Points on a hilly landscape, in no order, each with its height.
From any point a ball takes the steepest step (drop divided by distance) to one of its 4 nearest points. It stops when none of these is lower. Distance is the straight distance between rows; heights are no part of it.
z_80 (h 4.30): [ 18  10  -4 -12   3 -24  -3   8  36  -1   8   1  -1  -1   0 -28  -1 -31
  33 -20 -12  -1]
z_563 (h 2.79): [ 14  -4  -8   4   6 -14  -7  -2  31   1   7 -15 -26  10  14 -32 -17 -21
  10 -20  -2  13]
z_400 (h 2.80): [-13 -52   8  21 -20  -1  26 -11 -10  -5  -5  26 -22   5   1   3  -9   9
   4  12  38  10]
z_246 (h 1.17): [-16 -32  12   5  -4  -5  24   5   4 -27  -5   4   0  18   1 -21 -16  16
 -10   7  33  15]
z_852 (h 5.90): [  3  32  -5  -9   0  -8 -29   9  -7  34  -3  -5  33 -15  12  21  26  27
   7  -1 -19 -24]
z_366 (h 6.22): [ 15  30  -6  -2  13 -15 -20   8  11  24  12  -1  20  -2 -16   3  35  -4
  -5 -19 -28 -28]
z_415 (h 3.62): [ 15  -1  -5   8  -2 -25   6   3  22  -9  17  10   1  17   5 -31 -14 -27
  15 -19  10  23]
z_301 (h 6.10): [  4  43  14  -9  20   2 -41  23   9  36   9  -8  21  -8   9   2  28  20
  12 -17 -26 -15]
z_863 (h 1.40): [  2 -18  15 -38 -11 -16  19  15  16 -12   4   3 -17  27  14 -40  -5   1
  11 -28   9  12]
z_440 (h 1.16): [ -1 -25  10  -4  -2  -7  13  10   7 -16   9  23 -10  26   6 -24   0 -28
   3  -7  26  17]
z_674 (h 4.01): [  0   3   2  29  -3  -3   5  -9  -8   4 -12  12   3 -17 -19  29   7 -24
 -19   5 -12 -13]
z_470 (h 3.29): [ 11  23 -13   7   0  11 -20   4 -14  18  -8 -16   2 -22   0  11  -8  21
   6  -5 -17  -4]
z_425 (h 3.41): [  3 -20 -16   4 -16 -17   9 -13  24  -8  -8   0 -31   5  18 -16 -21 -24
  13   7  13  10]
z_982 (h 3.39): [-12   2 -15   0  -8  -9   4 -14 -17  23  -8 -21  16 -21  25  34  -1  21
  11  19 -24  -9]
z_850 (h 2.86): [  0  -7  28   0  -6  14  30  -1 -24 -23  -3  28   8  15  -2 -16 -16   7
 -15   5  35   9]
z_835 (h 6.49): [  2  41   5 -19   5  -2 -17  11  -1   5  14   4  20  10 -25   3  28 -12
  -2 -11 -20 -19]
z_928 (h 1.83): [ -8  10  14 -36   8  14   1  13 -16  -9   9 -13  -1  32   1 -23   8   3
 -11  -3  13   0]
z_577 (h 5.82): [  1  12 -11 -23  19  10   9   2   7  -4  11 -23 -18  17   8 -50 -22  -1
   9 -19  10  14]
z_636 (h 3.91): [ -7 -16  12 -21  -3   5  -2   3 -32  -7 -21  -2  16   9  12  25  18   0
 -17   9 -12 -11]
z_784 (h 0.68): [ -5 -27   6  12   3  -4  19  -9 -30 -14  -9  33  -5   8  -6  10  -5 -11
 -20  23  15   1]
z_45 (h 1.21): [-17 -65  27  -8 -26 -11  25   1  -3 -26  -4  15 -19  19  19  -3  -7   9
 -16   5  23   6]
z_839 (h 2.76): [  1  16  -2  20  12  26  -7 -21 -12  14 -15  -3  13 -20 -24  18  -5  -2
  -7  11 -17 -10]
z_778 (h 0.95): [  0  15  -4   0   1  30  -8 -15 -31   8 -21   0  10 -11   1   9 -12  13
   3  14   2  -6]
z_904 (h 2.53): [  5 -46   2  16 -27 -18   9  -1 -11 -18  -1  20 -15  -7  -3  32   2  -8
   8  11  35  11]
z_422 (h 3.88): [ -7   7  -7  11   3   9  11 -20  -4 -11  -4 -13 -26  -1  -4 -10 -24  -4
   3   5   7  15]
z_200 (h 0.10): [ -2 -28   7  -4 -18  -3  11  -9  -3 -16   1  16 -17  13   5   6  -5 -16
 -10  -1   7   9]
z_406 (h 6.11): [ -8  15  -3 -13   5  -6  -2  21  -4   7  -1  -2  13   6 -10  12  14   8
  -1  -7 -12 -19]
z_483 (h 3.40): [ -1  16 -11  -8  19   7  -1  -1   5  -1   1   7  15   4 -17 -21   6 -24
  -5  -4  10   1]
z_96 (h 6.63): [-11   9   5  -9  12 -17  -1  15   7  -9   4  17  26  -4 -13  -4  29 -20
  -2 -14 -22 -12]
z_682 (h 4.23): [  1  11 -12   8  13   1  -5  -5 -12   9  -3  -6   7  -9 -11   5  12 -16
 -17   7  -6  -6]
z_949 (h 0.13): [  2  -1  -5   8  -5 -21  -9   2  15   7  -7  -7  13 -21   7  39  17  -4
 -18   1 -27 -31]
z_885 (h 1.24): [ -1 -35   2  14 -19 -10  15  -5   9 -14   8  23 -15  16   9 -11 -17  -5
  12  -4  38  14]
z_874 (h 6.78): [  6  40  -5 -10  16  25 -30   8   2  -4  12   0   3  -5 -15   3   9  23
  -4  -2 -18  -9]
z_163 (h 1.42): [ -6 -30   4  18  -5  10  22 -23  -8  -2  -5  -4 -38  -4   6 -14 -37  13
   3  14  25  18]
z_662 (h 6.51): [ 13  40  -7  -1  27   9 -28  -3  11  17  12 -10   0  -3  -6   8  -7  11
  -2 -18  -9  -8]
z_764 (h 3.25): [ -1  -9  -6  15  -4 -17   2   7  12 -14  14   6   3  -9  -1  -7 -12 -26
   3   3   0   3]
z_264 (h 6.41): [  7  18 -10 -18  17  -2 -24  12   5   0   7 -10   2   6  -6  -8   8  -3
  -2 -12  -8  -8]
z_715 (h 5.87): [  2  31   1   3  12  -6 -16  19   6  21   3   0  20  -7  -8  26  27  10
 -10 -11 -30 -19]
z_720 (h 3.20): [ -3   0  -5  24 -18  -3  -4 -15 -17  22  -9 -13  18 -33   0  42   5  23
  -8  17 -12 -27]
z_482 (h 4.52): [  3  13 -11  29 -10 -13  -8  -7  -1  15  -7  -4   3 -30   8  12  -6  -9
   5   3 -24 -11]
z_75 (h 3.35): [ -5  -5   5 -17  -8   1  11   5  -4  -3 -12 -20   2   3   7  -6   0   8
  -9   0   0   0]
z_683 (h 4.15): [  6  30  -7  -5  20   6   8   4  20  -2  16  21  -3   2 -20 -23 -10 -18
  -2  -9  10   9]
z_161 (h 4.46): [  1  -7 -12   9 -15  -7   4 -24  -6   3 -12  -5  -5 -35   8  40 -14   0
   8  15  -9  -9]
z_632 (h 1.03): [  0 -41  -7  -8 -25 -10   8  -7   0  -4 -12   2 -13  14  23  14 -10   1
   9  11  14   9]
z_819 (h 4.48): [ 20  39  -8  27  12  12 -28   1   3  24   3  -3   6 -36 -17   5  -1  12
  -4  -4 -24 -18]
z_903 (h 4.62): [-10  -5  -5  13 -12  11  -5  -2 -18  -6   3  -5  12 -19   1  27   4  -6
  -8  23  -3 -18]
z_956 (h 6.77): [  8   1  -2  -1  -9 -26  -5  14   9  11  -4  10   1   0  -4  -4   6 -18
   1  -9 -30  -9]
z_345 (h 6.92): [  0  51 -11  -9  36  16 -39   5   2  -7  21  -4   8   4 -22  15  27  21
  -5  -7 -11   0]
z_356 (h 5.09): [ -1  -9  -8  47  -9  -5   3 -29   0  11 -25   1  -3 -46 -11  36  -6   3
 -13  32 -10 -12]
z_446 (h 5.36): [ 16  37  -3   0  15   6 -30  16  13  23   5 -14  27 -23  -2  26  15  26
 -12  -5 -32 -30]
z_746 (h 3.89): [ -7 -26 -12  38 -14 -10  12 -11   5  -5   7   5 -20  -8   3   6 -22 -19
   5  12   8  11]
z_46 (h 2.77): [  6  25  -4  -7  20  36 -10   2   1 -13   5 -25   3   4 -19 -12  -5  23
  -9   2  15   7]
z_195 (h 2.20): [ -8 -19   6   7 -15  18   5 -10 -20 -17 -15   7 -16  -1  17   4 -18   3
  -6  14  21  10]
z_72 (h 1.76): [  7 -16  -4 -25  -4 -25  12   1  17  -3  13 -15 -16  23  21 -26  -6 -12
  18 -16   4   6]
z_484 (h 2.10): [  5 -29  -3   2 -12 -18   0  -6  10  -2  -4 -16  -7  -6  15  -4   2  -7
  12   1   0  -2]
z_933 (h 2.27): [ -5  35   2 -28  25  14   4  11  17 -12  14 -11  11  28  -3 -28  10   6
  -6 -16   9   4]
z_906 (h 1.14): [ -3 -16   9 -23  -2  -9  31  16   2 -14   7   5   1  29  13 -32  10  -9
  -6 -14  10   7]
z_503 (h 1.61): [-10 -12  17 -24 -14  -5   7   4 -12 -15   2  16  12  30   5   1  14 -15
   1   5  -3  -6]
z_638 (h 6.69): [ -7  40  10 -28  26  13 -23  17   7   0  15   2  11  17  -8   2  31  15
  11 -15 -21  -4]
z_708 (h 5.71): [ 11  22 -11  11   7 -11   0  -2  26  18  21 -12  -7  -8   9 -16  -5 -20
   4 -16 -19  -3]
z_292 (h 1.59): [-15   5  -6   5 -13  13   3 -22 -30  24 -13 -25  19 -32  -4  51  -7  29
  -1  24 -15  -9]
z_278 (h 1.82): [-17   2  -8 -13   7  24   2   6 -17 -16  -1  10  14   4 -16   0   3  -8
 -14  18   8  10]
z_840 (h 5.24): [ -3  17  -6  -3   6  11 -16   8 -19   9  -4  -2  23  -6  -7  21  18  -7
 -14  12 -14 -19]
z_500 (h 5.54): [  5  20  -7 -14  11 -11 -10  17  21  17   7  -6  12  16   0 -20  17  -9
  22 -22 -25 -10]
z_501 (h 5.70): [  2  27  -1 -19  16   9 -14  18   4  25   9 -22  11  10   2  -8   3  18
  11 -15 -13   0]
z_208 (h 0.79): [-12 -51  19  29   3  -8  32  -7   1 -11 -15  52  -7  11 -19   0 -15   9
  17   6  46  30]
z_57 (h 4.90): [  2   4 -13   8  13   2  12   1   7 -10   9  -2 -12   5  -3 -33 -18 -14
   8  -8   5  15]
z_408 (h 1.64): [ 15 -42   9  12 -27 -28 -14 -13   7 -10 -10  -1 -24 -12   8  12 -14   2
  20  16  16  14]
z_831 (h 1.85): [-19 -32  23   3  -8   3  26   0 -14 -18  -9  25  -5  20   3 -14 -12  11
 -11  14  41  24]
z_229 (h 2.71): [ 14 -20   1   6 -25 -37 -14  -8   9  -1  -7  -7   9 -25   4  31   7 -22
  -9   5 -15  -9]
z_803 (h 2.70): [-16  -8  -7  15   3  22   2 -21 -28  12  -9 -21 -12 -15 -12   9 -19  23
   1  21  -6   1]
z_187 (h 4.82): [  1 -21  -1  38 -19   0  11 -37 -10  -2  -5   5 -14 -33 -11  36  -6 -15
   6  28 -13   4]
z_95 (h 6.82): [ 16  36  -3   0  19 -17 -25  23  29  39  -5   0  11 -21   8   0  21  10
   3 -26 -31 -18]
z_90 (h 2.69): [ 14  -4  -9 -26   2 -19  -1  -3  22  11  -2 -26 -11  19  33 -25  -2   9
  23 -21 -21   7]
z_648 (h 3.45): [ -3  -6 -12  -8 -15  -2  -7   0   6  -6  -6  -8   2  -4  19  13  20   0
   3  12 -18 -12]
z_122 (h 4.08): [  7  22 -12  -9   1  32  -8   3  -5   1   0 -20   1   1   9   8   4  17
   1  -2  -2   5]
z_659 (h 1.43): [ -2   5  19 -26   8  14   5  14  10 -24  14   8   1  22 -11 -31  -8  -1
  -8  -9  16  18]
z_83 (h 0.21): [ -6 -15  14 -13   3  16  20  11  -3  -7   0  -4  -8  23  11 -33  -2  17
  -4  -5  27  23]
z_426 (h 3.66): [ -1  -7  -5  -2 -10  18   2 -12 -16  14  -9 -29 -18  -6  13  -8 -24  19
  10  -7   3   8]
z_941 (h 1.84): [  0  11   7  17   7  32  -1  -9 -33  -8  -8  27  10 -15 -22  19  15 -15
 -21  17  10  -8]
z_667 (h 2.12): [ -3  24  -4 -22  24  31  -5  11  10  -5  11  -8  -7  23 -19 -36   0   6
  -7 -11  19  16]
z_523 (h 0.89): [ -5 -39  15   6 -24 -19  21   5  10 -27   8  14 -10  22   0 -12  -2 -18
   3   6  26  15]
z_592 (h 2.13): [-10 -42  33  24  -8  10  34  -4  -8  -8  -6  24 -14  12   3  -1 -16  31
   0   4  36  33]

For each start below, name the point where the ball stops.
z_406 | z_778
z_264 | z_83
z_956 | z_200
z_708 | z_83

Call two points neighbours if one is among the 4 nearest of the other. Go from one point of each pair to the other, from neighbour to neighbour, staying as low as possible. Name the highest point that can't be avoided.
z_778, z_292 | z_803
z_949, z_200 | z_229
z_200, z_208 | z_885
z_278, z_292 | z_839
z_83, z_200 | z_440
z_208, z_163 | z_195
